Each row is a point on a landscape with many valleys, with its height.
A ball rolls from a point to whichever of its 2 nearest points has the largest drop for the distance, and stops where none of them is lower. Distance is the straight distance between rows; heights are no part of it.
teko h=20.1: 15	-17	-1	-8	-57	23	82	-36	-11	5	28	-32	45	-8	-31	-15	-3	-3	25	-4	-13	73	-16	-8	-28	29	-11	-34	-30	60	-12	-3	48	-8
gufop h=25.7: -1	-19	-34	-42	-9	-37	38	4	19	-18	65	25	-24	-24	-14	-5	59	-34	-63	-2	7	15	30	-36	-9	25	-2	-8	-29	21	19	-35	46	16
pabaf h=58.5: -12	2	80	72	-33	47	-11	-1	28	-51	-29	-2	-17	-27	-5	-2	5	19	-6	6	10	-20	44	11	4	-49	-18	-11	-7	-29	38	-4	-50	44
Laz h=60.1: 34	-26	-2	56	-7	25	6	-1	51	31	-16	1	33	55	14	9	-14	49	46	-6	-31	53	-51	37	28	10	15	-2	-19	-26	-15	-17	-25	-12
zof h=34.3: -27	-13	11	21	26	-29	19	-26	3	-13	46	23	-38	-22	-8	-11	16	-30	23	-1	1	8	40	3	36	44	-8	0	32	-61	-23	-35	45	-15
las h=53.0: -36	17	17	-33	28	2	3	21	-7	39	58	11	-5	-12	-11	-4	-24	21	37	-22	4	40	7	21	10	54	6	21	70	-42	-25	21	-12	-61
seva h=28.5: -12	2	-33	-68	12	-60	2	-10	8	-17	28	22	-21	-16	-1	5	68	-49	-48	23	4	-27	35	-23	1	15	-2	-19	-4	9	9	-7	72	11
tidu h=23.1: -8	-19	-18	-21	0	-12	-2	1	20	-7	44	31	2	-30	-27	-18	37	2	-12	9	16	49	15	-42	-4	17	-25	6	-34	31	-12	-35	23	-3
zikef h=35.0: -23	17	9	-18	16	-3	-3	17	-25	35	10	13	39	13	15	-4	10	27	0	-25	-6	-9	33	-8	13	1	-27	40	30	-15	-39	64	-28	-65
puvaf h=31.6: 14	-28	69	37	22	26	-24	-6	1	13	16	31	7	-25	47	-28	-36	16	36	-10	3	21	-17	-6	54	62	-30	6	23	-37	7	-10	-30	-18
kobeb h=35.7: 25	43	-76	-29	6	-45	2	5	22	-12	3	2	-46	18	9	-9	9	-38	-61	22	12	-65	0	-8	-51	9	7	-22	-16	17	-6	-20	72	0
berib h=35.3: -13	-23	7	-1	13	-30	28	-66	-44	-30	19	-56	4	5	-23	19	-38	-12	62	26	21	43	-3	-17	-7	15	29	13	9	0	19	-1	30	17
Vur h=38.3: 15	31	-69	-54	11	-40	-19	19	-3	-10	10	-6	-63	57	43	-13	67	-14	-60	0	16	-41	-13	9	-42	23	1	3	-12	37	9	13	64	4
ledu h=32.7: 3	-12	-5	-19	-22	-29	44	-66	-52	-36	19	-70	5	15	-24	37	-42	17	12	8	16	19	-6	-28	-49	3	26	14	9	25	19	26	33	-3
Vad h=61.5: 29	-32	5	58	-23	34	-1	11	61	64	-36	32	28	59	39	-14	-18	28	-3	-32	-22	29	-39	36	45	46	-4	18	7	-39	-11	-19	-20	-25
pigib h=39.4: -8	-7	-3	-50	15	-18	-13	12	-29	-15	11	32	43	-56	23	10	51	-36	-10	17	17	-42	29	-44	19	-20	-11	-8	8	6	-9	16	16	17
mebed h=63.5: 21	-20	17	43	-6	36	-20	-6	37	13	-7	38	9	-7	10	-14	-25	-33	34	32	0	-21	-12	17	45	25	-18	-14	4	-24	37	-67	-33	15
Lemu h=44.3: -26	45	-39	-23	45	-57	-57	42	6	7	-48	3	-48	21	12	22	-24	1	-17	-28	-9	-36	-33	-7	0	3	21	-6	21	-10	-6	-5	42	-39
nupe h=55.4: -36	12	38	-21	3	13	-3	9	-7	53	37	-8	31	-3	-25	-12	-2	-1	37	-2	23	61	12	-3	13	38	-21	56	43	-18	-8	26	3	-80
Roze h=39.8: -9	11	2	-11	4	-9	8	7	-22	10	-1	-1	58	17	-18	-1	63	16	2	5	5	6	44	-10	10	-32	-41	24	-8	17	-41	53	8	-57
fiz h=43.0: 9	7	-6	-4	18	-28	-26	2	-10	-21	7	39	-4	-43	15	17	1	-23	-23	22	11	-48	30	-15	15	-18	-6	-5	12	-30	-26	-30	-5	18
fudev h=25.8: 53	-2	2	34	-39	20	27	-29	-8	-35	-15	-35	9	-5	1	57	-7	24	-18	6	-10	0	-3	36	-52	-34	18	-15	-27	12	-17	22	-25	34
vesu h=19.7: 21	15	-78	-22	-19	-21	-15	52	-16	7	17	-3	-50	61	35	-35	50	22	-44	-12	18	8	-34	4	-68	13	18	21	-7	20	16	-19	1	42
naba h=36.4: 16	-33	-14	-47	-6	-9	7	-13	-42	-36	18	-9	31	-67	41	36	65	-22	-22	11	16	-33	10	-34	-9	-5	-5	-9	-5	21	8	47	45	26
Fufep h=42.5: -25	19	0	-31	47	-2	-36	44	18	23	22	31	-35	-33	2	2	-66	-8	19	-14	-15	-10	-20	-8	19	23	-6	-22	31	-14	15	-31	-30	-47
bami h=23.7: 38	-25	-25	2	-58	8	48	-29	-20	-7	46	-17	9	-8	-22	-6	-13	30	-10	-25	6	36	-35	25	-10	59	15	-9	-39	72	6	1	44	15
muf h=30.1: -1	8	-26	16	-4	-13	-15	13	8	15	-27	37	15	23	5	8	7	36	-6	-6	-12	-3	7	18	12	-12	1	31	9	-27	-35	-5	-35	-20
Tik h=25.4: 23	1	-67	11	16	-12	-6	43	33	21	-11	10	-24	41	13	-20	20	21	29	5	-4	31	-63	27	-19	51	17	-12	-23	-13	-18	-71	13	13
dapab h=38.6: -23	26	-18	-62	45	-2	-45	53	41	40	33	31	-37	-4	15	-5	-33	-1	-5	-3	7	19	-32	-39	-9	0	-20	6	3	28	28	-28	-8	-42
Rivi h=14.1: 20	-27	39	1	23	42	-46	10	26	-5	-35	0	28	-45	33	-6	60	28	21	-9	3	-78	9	-26	7	-42	-15	-8	-37	14	24	25	-20	-7
lal h=23.8: 22	-21	3	14	-36	27	34	-42	-19	-4	-8	-26	43	-24	-32	-4	-30	-10	37	24	-8	61	-11	-5	-5	-7	8	-20	-24	39	-1	-11	2	25
nagom h=44.2: 38	11	45	30	-42	59	22	-16	21	-10	-15	-26	43	-32	-21	-17	-44	-16	-2	4	-37	20	-7	4	-11	-57	-11	-71	-35	35	-37	-12	-8	46
nesi h=42.6: -15	37	-71	-11	37	-47	-24	50	1	-6	6	-17	-89	47	45	-29	-11	-2	-44	-23	-2	-5	-45	-37	-47	-1	24	5	3	-38	-8	-33	63	-5
porim h=62.1: 45	8	26	43	-24	54	-18	3	82	10	0	12	22	-1	-15	-41	-21	-22	10	24	-25	-19	-8	19	28	-16	-20	-33	-40	0	21	-54	-42	17
nipa h=49.9: 19	16	-50	-26	22	-46	-31	-1	-7	-7	-24	-5	-21	1	21	36	38	9	-11	28	-8	-47	-12	20	-17	-10	18	4	-13	3	-17	18	9	-7
Zuda h=13.8: -14	7	11	-45	59	-1	-52	20	-31	0	-4	8	-6	-34	30	13	4	14	36	-3	-22	-67	-5	1	30	-14	6	-13	37	-6	2	56	-28	-21
zuku h=56.5: -14	4	53	40	-6	25	-34	9	52	-21	-25	29	-24	-4	3	-3	-6	14	-16	9	4	-63	17	19	28	-21	-6	-12	-1	-50	44	-52	-55	24
depep h=27.7: -13	-43	25	32	-17	10	43	-43	-37	-2	5	-2	46	-14	-19	-3	-2	-21	63	22	21	64	12	-10	21	17	-16	-6	6	5	-13	-18	28	12
feze h=49.6: -18	33	17	-26	2	29	-5	12	-9	46	-5	33	-11	-7	40	-43	-67	-27	-35	-30	1	-19	27	-12	-8	53	-25	-3	67	-31	-18	28	-58	-35
pagel h=28.3: 18	-13	-27	12	16	-12	10	6	24	6	13	-5	0	22	2	2	40	29	59	22	4	64	-52	29	-6	61	1	5	-34	6	-25	-32	21	-28
bupe h=52.9: 32	-14	-18	-22	8	-12	-14	-1	5	-17	-36	-41	7	21	7	28	46	61	-3	5	-25	-1	-35	8	-25	-39	30	0	-45	30	8	49	-17	12
lufu h=38.0: -21	18	-22	32	49	-22	4	2	31	-11	40	19	-79	0	18	-13	-13	-24	7	-14	-8	-7	6	1	1	40	-13	-16	20	-69	-35	-52	69	-50
Movi h=60.2: -37	-7	98	84	-39	55	-3	-12	16	-22	-34	-30	-9	-6	4	-35	-28	32	4	-25	-1	12	33	-6	31	-68	-22	-8	16	-31	24	8	-35	6
Lesub h=30.8: 35	-5	-1	-45	-70	-19	56	-36	-44	-24	23	-29	34	-4	-26	24	4	18	-54	-27	0	0	4	21	-7	13	32	-21	-15	69	-1	39	73	44
Gon h=25.5: 32	18	-57	52	-19	19	4	13	28	-4	-3	21	5	19	8	23	17	16	-1	14	-19	22	-7	39	-20	-28	-14	3	-18	-21	-39	-12	-35	11
sezaz h=34.7: -52	35	-22	-20	40	-36	-20	32	23	21	8	23	-38	-2	-15	9	-16	-3	19	-29	19	12	-20	8	-5	57	-7	1	38	-25	-5	-40	46	-63
sut h=46.8: 19	6	-47	37	1	-14	63	-23	24	-28	31	-39	15	68	-17	35	20	32	42	1	-10	48	-7	39	-35	3	35	-8	-22	-26	-39	6	3	16
fure h=50.6: 21	-30	-13	28	-43	-13	79	-63	-24	-35	48	-41	-18	-14	-26	1	17	-16	-14	7	-7	17	32	17	-19	37	29	-1	-11	-14	-14	7	69	14
damu h=41.8: -29	-13	15	-32	5	-11	30	3	-75	5	-15	-5	70	11	-34	-7	18	-48	9	17	36	2	25	-4	40	-28	13	34	27	-4	-19	33	13	41
kuva h=44.7: -7	25	-51	17	34	-33	-33	53	22	-8	-39	-13	-71	37	41	8	-29	-2	-46	-18	-14	-43	-56	-20	-34	-24	36	-3	-3	-45	14	-49	25	18
lole h=60.9: -43	-11	-10	-70	26	-16	13	3	-20	-16	62	12	-19	-5	36	33	99	-4	-37	-2	-2	22	27	-23	-6	6	-43	-6	-18	60	9	60	47	0
laku h=36.8: -18	13	50	21	22	-1	-23	-11	-8	-23	-26	-11	-42	-27	10	22	2	-23	17	21	-5	-67	17	27	17	-39	27	-1	22	-43	32	20	-43	36
bimal h=22.7: -4	-21	56	21	-37	46	12	11	3	1	-43	-18	31	-32	-41	-40	-3	-73	9	22	-7	8	7	-6	43	-61	12	-7	-17	19	35	-20	-24	61
Negid h=37.8: -2	-35	34	38	3	6	27	-71	-28	-29	-15	-43	1	12	-21	18	-53	-12	60	15	17	24	-5	-5	2	-25	30	-5	7	-3	21	-15	2	58
mukol h=31.1: -23	22	33	-39	46	-12	-39	34	-19	11	-16	6	-33	-13	10	-10	-45	2	4	-38	-11	-77	8	15	28	16	28	-37	53	-28	19	33	-31	-16
pagot h=22.4: 32	14	-80	-17	-19	3	-2	42	23	18	21	8	-31	46	3	-49	35	21	-3	-2	1	50	-38	18	-50	27	20	5	-36	23	-6	-33	-2	42
ret h=24.6: 5	-36	45	25	21	15	-36	-5	30	20	-8	13	-5	-17	3	-23	-31	43	33	-18	-17	44	-37	-22	39	17	-9	11	-20	-18	10	-23	-31	-25
sasat h=42.3: 4	26	-14	-16	0	2	34	10	3	11	17	-22	53	41	-45	-16	76	20	1	7	-21	40	28	8	-25	-31	-31	-13	-35	58	-43	44	23	-26
Mes h=48.1: 13	-12	-49	59	3	-22	31	-38	20	-14	30	-8	-33	26	8	26	28	10	25	19	-10	33	6	45	-6	23	14	13	2	-54	-29	-23	18	-7
Gesa h=45.4: 17	25	-22	13	-8	6	45	-17	14	-14	16	-22	56	47	-40	15	-15	32	41	-8	-15	48	3	30	-24	-24	8	-18	-28	6	-53	11	-11	10
gep h=48.4: -20	-7	-13	-38	0	-3	5	-12	-42	-12	47	-17	-17	-58	1	23	-22	-6	-3	20	-12	47	-2	-20	-13	-3	1	12	6	25	13	45	-1	-8
Mut h=40.7: 9	-46	63	83	4	33	0	-63	-4	-30	-13	-14	-3	-1	8	3	-34	9	53	2	13	17	-8	26	37	-12	2	-6	23	-22	33	-27	-17	58
riv h=32.8: 15	23	-46	-26	1	-51	-2	-9	19	-14	-5	17	-31	-1	-11	-2	10	-49	-26	32	10	-52	30	1	-5	10	8	-28	-2	-24	-28	-43	70	0
pel h=61.7: -7	-11	-26	-59	22	-18	-25	-4	-20	-26	58	12	-37	14	73	24	69	4	-56	-12	24	-7	4	-21	-11	18	-25	6	-33	58	10	49	38	23
Degak h=36.2: -37	-4	34	-58	7	-9	-4	8	-56	50	1	12	42	-6	-42	-22	7	-41	5	17	28	11	28	4	45	18	3	44	46	5	-12	43	-1	9
kivu h=37.0: 18	-8	23	29	-25	19	-25	-14	1	24	-34	38	27	11	18	-9	-15	17	-28	-21	-1	-41	40	12	25	-8	-14	24	23	-32	-16	26	-65	-8
bevim h=39.5: -49	53	-18	-42	41	-46	-32	38	-3	27	-13	-2	-32	12	-7	24	-35	14	0	-38	4	-5	-23	22	9	34	15	1	62	-29	-12	18	30	-64
pavo h=42.2: 22	-9	53	26	-35	29	-8	-16	29	-21	-44	-31	10	-24	-33	-32	-7	15	-3	5	-27	12	6	-21	0	-61	-8	-31	-57	35	10	-12	-20	9
puvug h=44.9: -29	44	-30	-57	51	-39	-57	51	0	19	5	45	-8	22	30	10	31	18	-18	-34	26	-41	-4	-14	-4	9	-34	-9	23	29	-8	5	38	-37
bagog h=31.2: -15	0	-21	-2	30	-27	3	0	16	17	22	14	-31	-16	-2	12	28	-11	54	22	7	30	-37	11	0	77	-12	9	10	-15	-1	-40	40	-55
Selun h=45.3: 37	-15	-20	17	-4	-8	-16	-12	12	-37	15	16	-16	-33	11	30	0	0	-43	38	2	-33	5	-7	-27	-8	6	-2	-21	-19	-9	-32	-19	30
fekeg h=43.7: -3	-6	45	4	-18	36	-7	-14	-22	44	-18	6	13	-2	31	-52	-32	-39	-42	-12	6	-18	47	-12	12	19	-19	32	42	-14	-22	46	-59	-6
Karo h=40.5: -3	-31	53	47	-5	26	24	-59	-21	-5	-33	-37	32	20	-8	4	-55	24	78	-8	-3	43	-15	-28	-2	-15	-1	0	7	10	17	-17	-10	-3
Niz h=51.7: 29	-20	-37	-44	41	-3	-42	-5	0	-4	-23	-29	-2	4	47	35	68	46	13	10	3	-39	-34	12	-3	-11	7	3	-25	34	17	44	16	-2
pizi h=59.0: -53	-7	-1	-39	9	-30	26	22	-11	5	38	31	6	-42	-42	0	60	-46	-8	16	-6	13	50	-19	19	12	-11	3	27	-12	10	-21	29	-9
fusag h=35.4: -3	-7	-11	-35	0	-35	19	-32	-31	-33	-1	-45	30	41	-9	45	2	58	8	0	10	30	0	-37	-50	-31	-1	10	-15	49	-1	48	21	-17
Tud h=32.9: 21	-12	-25	-46	-21	-16	-18	-9	5	-7	22	11	-35	-26	6	6	3	-2	-55	18	3	-7	-21	-23	-15	4	19	10	-45	56	47	0	-6	22
lozav h=46.9: 2	-19	1	12	-16	10	5	-32	-39	-36	10	-3	-12	-69	2	25	-19	-13	-15	16	-9	4	-2	-18	-21	-21	11	3	-10	4	12	7	-17	32
Guraf h=59.1: 27	-15	26	51	-33	27	-8	-20	15	41	-3	12	45	14	-1	-37	-20	-6	20	-5	1	39	22	17	42	28	-23	20	3	-14	-27	-12	-26	-36
soro h=57.5: 4	4	28	-5	-18	3	-22	10	16	71	-4	-40	38	37	-17	-22	-19	20	0	-14	-1	58	4	8	18	12	1	60	14	-2	-18	34	-19	-89
fetif h=6.1: 0	-13	42	-19	10	28	-24	5	-15	-14	-31	-21	16	-55	19	-5	53	-17	19	28	-1	-55	1	-29	7	-53	-7	-7	-30	28	48	49	-18	14
Keko h=37.7: 3	-48	73	75	18	30	-5	-37	-30	-5	5	25	22	-10	39	-19	-31	-7	51	-4	16	24	-11	-3	69	29	-32	9	33	-17	20	-15	-12	41
zetul h=27.0: -25	5	39	-48	9	10	-25	34	-33	40	-4	28	36	-32	-6	-48	-18	-58	-17	4	11	-27	25	-30	47	-10	-6	28	35	12	2	23	-25	3
pegub h=53.7: 1	19	12	18	16	2	-36	7	54	-6	-42	30	-15	12	-11	-3	-42	19	-37	-15	14	-92	3	2	20	-1	8	-30	4	-39	35	-67	-30	14
Bobo h=33.7: 6	-18	-8	-55	-33	-23	50	-33	-53	-31	19	-17	33	-11	-3	32	56	-2	-42	-6	8	10	20	-24	-21	-6	-7	-23	-11	58	7	49	62	28
vaf h=58.0: -32	16	-10	21	-2	25	-11	31	33	51	-30	42	-2	17	42	-8	-86	2	-41	-80	7	-3	-37	-11	0	76	-20	-1	38	-30	15	-15	-19	-50
kibuv h=62.5: 8	3	-34	40	-2	17	-13	42	58	51	-36	45	15	56	21	-24	-29	20	7	-32	7	9	-55	22	17	59	-17	-1	-4	-23	-10	-72	0	-29
sav h=29.2: 13	-6	13	43	-14	11	2	-24	16	-27	-41	-25	1	9	-6	56	9	26	13	18	-15	-13	3	33	-26	-51	19	-1	-8	-29	18	31	-54	22
Mezaz h=19.6: -1	-4	39	16	-38	38	10	13	21	-29	-7	3	-30	-63	-10	2	14	-41	-20	46	0	-54	18	-2	-13	-28	4	-12	-27	-16	75	-10	-51	42
kabel h=30.4: 57	-7	-28	-35	-35	-11	-14	-10	-10	-16	25	-19	-14	-7	0	9	11	19	-65	-5	5	-31	-19	32	-16	17	34	18	-47	53	24	33	6	31
Teku h=40.0: -21	-11	81	16	-20	23	1	-31	-17	-11	-57	-41	-5	-8	-44	-31	-22	12	31	1	-9	15	17	-32	7	-68	-1	-16	-14	35	35	0	-15	22
riz h=43.8: 0	30	-42	-16	15	-7	39	9	28	0	30	-2	23	42	-55	-6	62	31	20	-5	-26	35	8	42	-30	-4	-1	-15	-24	18	-49	12	4	7
zul h=57.4: -39	13	-16	-21	21	-25	7	28	18	15	26	61	6	-6	-32	-8	39	-11	-21	-8	14	-19	41	-18	6	21	-28	14	16	0	-28	-29	12	-44
zofub h=48.0: 10	19	17	27	-35	21	38	-27	3	-9	-7	-37	91	78	-33	10	-53	9	52	-23	9	26	32	1	-3	-41	1	-6	8	13	-34	20	-21	-1
lat h=19.0: 25	-38	7	22	-8	15	-26	-16	18	-1	4	21	14	-33	-17	-27	-23	9	4	13	0	41	-4	-37	22	1	-14	-2	-45	22	-13	-45	-9	-3
lik h=50.5: -33	46	-12	-41	26	-23	-17	42	1	29	-16	52	15	23	6	-13	-21	7	-51	-62	40	-46	9	-26	-15	48	-30	-5	27	6	-11	3	19	-54
Gufi h=54.2: 32	8	0	-5	8	0	-7	12	24	2	-39	-16	51	53	-17	25	21	61	15	-16	-30	-7	-26	26	-4	-47	36	-5	-33	-3	-31	35	-40	12
Nubar h=19.5: 25	-6	-61	9	-35	3	37	2	-18	-16	18	-23	-16	26	-6	12	14	47	-24	-7	-9	39	-30	18	-56	-1	14	24	-36	26	-21	16	-13	12
vubaf h=58.9: 7	-3	-17	12	-3	9	1	19	33	49	-14	-19	33	46	-22	-4	2	29	37	6	-14	75	-21	17	14	-6	6	43	-17	0	-14	1	-16	-52
vesi h=15.7: -8	-19	42	-4	-17	24	-6	23	-21	26	-31	18	45	-27	-30	-53	-13	-71	-8	20	11	3	20	-19	60	-30	-1	31	3	6	11	-7	-27	43
bulu h=57.2: 24	-10	45	51	-33	25	-7	-24	-6	18	-24	-18	52	13	-24	-31	-39	-5	0	-10	-6	19	34	0	34	-33	-7	5	-1	10	-27	10	-25	-8
guk h=36.5: 1	-6	94	55	-33	57	37	-38	21	-15	-56	-46	18	26	-36	-19	-41	18	46	-5	1	7	13	17	1	-67	-6	-41	3	10	17	-17	-18	50
nolit h=50.1: 24	20	-6	27	25	-7	-40	33	58	-24	-65	-1	-30	24	25	29	6	19	-33	-4	-4	-96	-21	22	-15	-24	23	-42	-8	-41	10	-42	-2	25
nam h=47.5: -4	14	-18	12	29	-12	-39	38	23	-11	-42	22	-36	16	26	22	1	35	-31	-18	-15	-51	-39	-8	-8	-34	11	-2	-6	-36	2	-29	-26	4
Mifo h=33.0: 0	-2	21	19	29	-3	-9	-18	-34	-23	-25	-29	-1	-18	13	54	13	8	30	22	-8	-48	9	17	-12	-44	28	15	9	-26	19	52	-44	7
ziro h=42.4: -35	7	65	19	16	41	-14	14	-14	-1	8	23	-32	-16	16	-16	-33	-12	12	-12	-13	-46	19	27	42	-32	7	1	53	-43	26	40	-77	28
ziri h=23.0: -5	-21	61	33	-57	53	38	2	-3	-27	-37	-28	-7	-56	-25	-19	3	-46	-11	28	-2	-1	12	-5	-6	-44	12	-32	-30	13	56	-9	-18	79
tamip h=54.1: -39	18	-2	0	6	14	-6	9	-10	44	-7	28	-21	-5	26	3	-75	-8	-3	-49	-4	-5	-4	21	7	60	3	5	78	-48	4	12	-38	-32
lazek h=22.1: 33	7	-48	21	-32	14	21	4	-5	-11	7	3	8	-14	-7	-1	18	5	-17	31	-9	29	-2	5	-42	-24	-14	12	-42	31	-24	9	-23	-3
Duriv h=45.7: -37	-14	12	-18	9	0	20	19	-69	-18	-6	2	16	-53	4	-1	1	-71	0	22	9	12	8	-18	39	-41	14	21	26	-24	1	11	-1	69
zuke h=29.1: 27	-6	30	9	-37	17	48	-49	-39	-35	-35	-53	15	-1	-15	47	-34	17	7	4	0	-18	2	-5	-64	-43	25	-13	0	38	16	24	-8	34
gida h=26.7: 24	-44	-22	7	-14	3	22	-41	-23	-11	30	-15	-14	-39	6	8	1	16	15	14	4	52	-41	-16	-15	60	1	16	-39	37	20	-3	20	-11
Seve h=32.6: 24	11	65	24	-25	43	47	-47	7	-39	-37	-61	17	20	-24	32	-54	23	39	-9	-6	-12	-6	10	-55	-51	26	-64	3	20	6	-1	-19	74
mumig h=40.9: -23	40	-69	-59	54	-41	-46	48	0	3	-2	9	-45	60	63	13	47	3	-29	-17	21	-24	-31	-16	-40	1	-21	-8	3	34	16	2	53	-4
muzud h=49.4: 27	4	-41	11	-16	-26	31	-50	14	-13	31	-24	-55	2	-2	-14	15	-29	-11	35	-22	3	22	18	-21	38	23	10	-15	-36	-26	-8	58	-13
Fizo h=42.1: -23	38	11	-38	37	15	-32	62	6	14	-3	20	-28	-7	-6	-5	-94	-4	-4	-53	-8	-42	-10	3	22	39	16	-63	49	-28	31	-14	-38	-37
labil h=16.2: 34	-2	-55	1	-37	10	-5	52	-31	-2	5	-9	-37	23	27	-17	29	45	-51	-15	-6	7	-41	4	-54	-16	21	42	-27	24	4	9	-26	34
tutan h=40.4: -12	19	-46	9	36	-45	-10	11	16	-16	19	2	-83	9	21	-8	-2	8	-27	-2	-13	0	-6	-1	-20	6	11	10	6	-62	-43	-30	44	-23
fir h=47.1: -33	-12	27	24	26	24	-4	7	-43	-10	29	12	-27	-45	14	2	-35	-55	12	20	5	-13	15	17	44	-41	8	13	51	-35	-1	16	-37	62
zibam h=54.8: -28	25	-14	-17	-12	-1	-17	18	8	45	-16	50	17	0	-9	-21	-13	-8	-26	-15	26	-20	30	-1	9	46	-29	17	34	-3	-19	-14	-15	-62
Ruka h=25.3: 49	3	-4	4	-50	26	8	3	-6	-8	-16	-27	37	-33	1	0	11	-35	-33	28	-31	1	7	-20	-20	-60	-16	-17	-48	59	-4	30	-8	-5
gof h=31.0: -24	-33	25	35	17	-13	42	-26	-18	-8	43	16	8	-24	-16	4	41	-9	58	3	6	48	15	-6	17	53	-19	5	1	-21	-11	-31	34	-18
tikas h=27.3: -26	13	-9	-48	56	-32	-23	15	-35	7	17	1	24	1	23	34	39	40	21	-1	1	-22	6	3	10	0	-13	9	38	-12	-19	74	0	-44
ropod h=14.5: -37	12	52	10	-15	30	-8	29	10	-13	-11	-1	-22	-48	-11	-26	24	-33	18	36	-12	-49	15	-19	16	-51	-11	-7	-23	0	59	22	-52	3
Farod h=50.4: -35	22	-8	-49	39	-17	-9	13	-20	13	46	9	-15	-37	-19	15	-13	-17	30	25	-8	30	7	4	16	15	-7	9	45	-8	-5	18	-8	-28
bog h=51.8: -13	-24	-19	9	-21	-20	55	-47	-37	-32	37	-17	-7	-40	-11	16	21	-44	0	35	8	22	34	-1	-1	11	12	14	12	-34	-8	-6	33	27
pob h=60.0: -45	-18	13	-57	11	-26	27	-8	-17	-13	33	6	17	-15	-40	20	92	-17	-19	12	-12	44	53	-16	-9	-11	-37	-3	2	34	13	31	43	-10
bofal h=51.6: 2	-5	59	32	-29	23	24	-32	-32	-3	-37	-34	81	82	-19	-14	-55	-5	27	-28	39	-14	47	-18	2	-39	-3	27	28	18	-28	34	-29	22
vof h=55.0: -17	-5	42	20	-10	12	13	-25	-48	4	-7	0	47	12	-17	-5	-27	6	19	-11	19	10	44	-14	17	-35	-12	36	25	-6	-29	37	-29	-1
Teso h=60.8: -26	15	-32	29	25	-7	-25	54	32	39	-31	34	-10	45	11	-4	-55	14	-16	-60	22	1	-62	-10	1	52	-10	11	12	-31	15	-64	23	-31
Dar h=65.6: 3	4	-55	-22	-10	-8	0	7	18	15	17	27	-11	-39	-2	7	-11	-54	5	48	-1	-7	-20	-15	-17	30	-2	-4	-12	22	37	-42	0	-18
fivo h=47.6: -8	33	-52	-34	38	-68	-34	22	4	7	-43	-10	-42	49	10	8	37	23	-20	-4	6	-29	-12	22	-7	11	19	-5	11	-15	-32	9	70	-31
pum h=61.0: 50	3	-1	44	-29	33	-34	21	66	38	-11	11	23	25	-5	-43	-27	-2	-2	-3	-24	9	-4	27	43	2	-18	-5	-30	-5	-27	-37	-36	-24
kifa h=27.2: 39	-18	-29	-28	-53	-28	18	-21	-14	-12	63	-18	-16	-4	-24	-5	15	5	-58	-21	11	7	3	34	8	45	35	6	-31	59	3	11	74	22
Zer h=35.5: -11	8	-8	-51	33	-12	-41	20	30	-4	18	19	-51	-24	19	-1	-12	10	-20	10	-23	-21	-28	-32	-11	-28	4	-6	-24	30	47	-4	-39	-5
kimo h=64.7: 9	1	-38	30	5	-4	-9	4	31	14	-9	36	-8	-8	18	12	-33	-38	29	25	6	-24	-28	13	16	38	-15	-12	1	-19	25	-78	8	-15

Call two points neighbours if one is among the 2 nearest of the other. Go from one point of each pair to the other, from neighbour to neighbour, staying as low as possible. Name the highest point that can't be avoided.
fudev / fetif | fir
Zuda / teko | Fufep
bami / labil | nagom
vesi / fetif | ziri
lat / ledu | Mut
fudev / labil | pavo
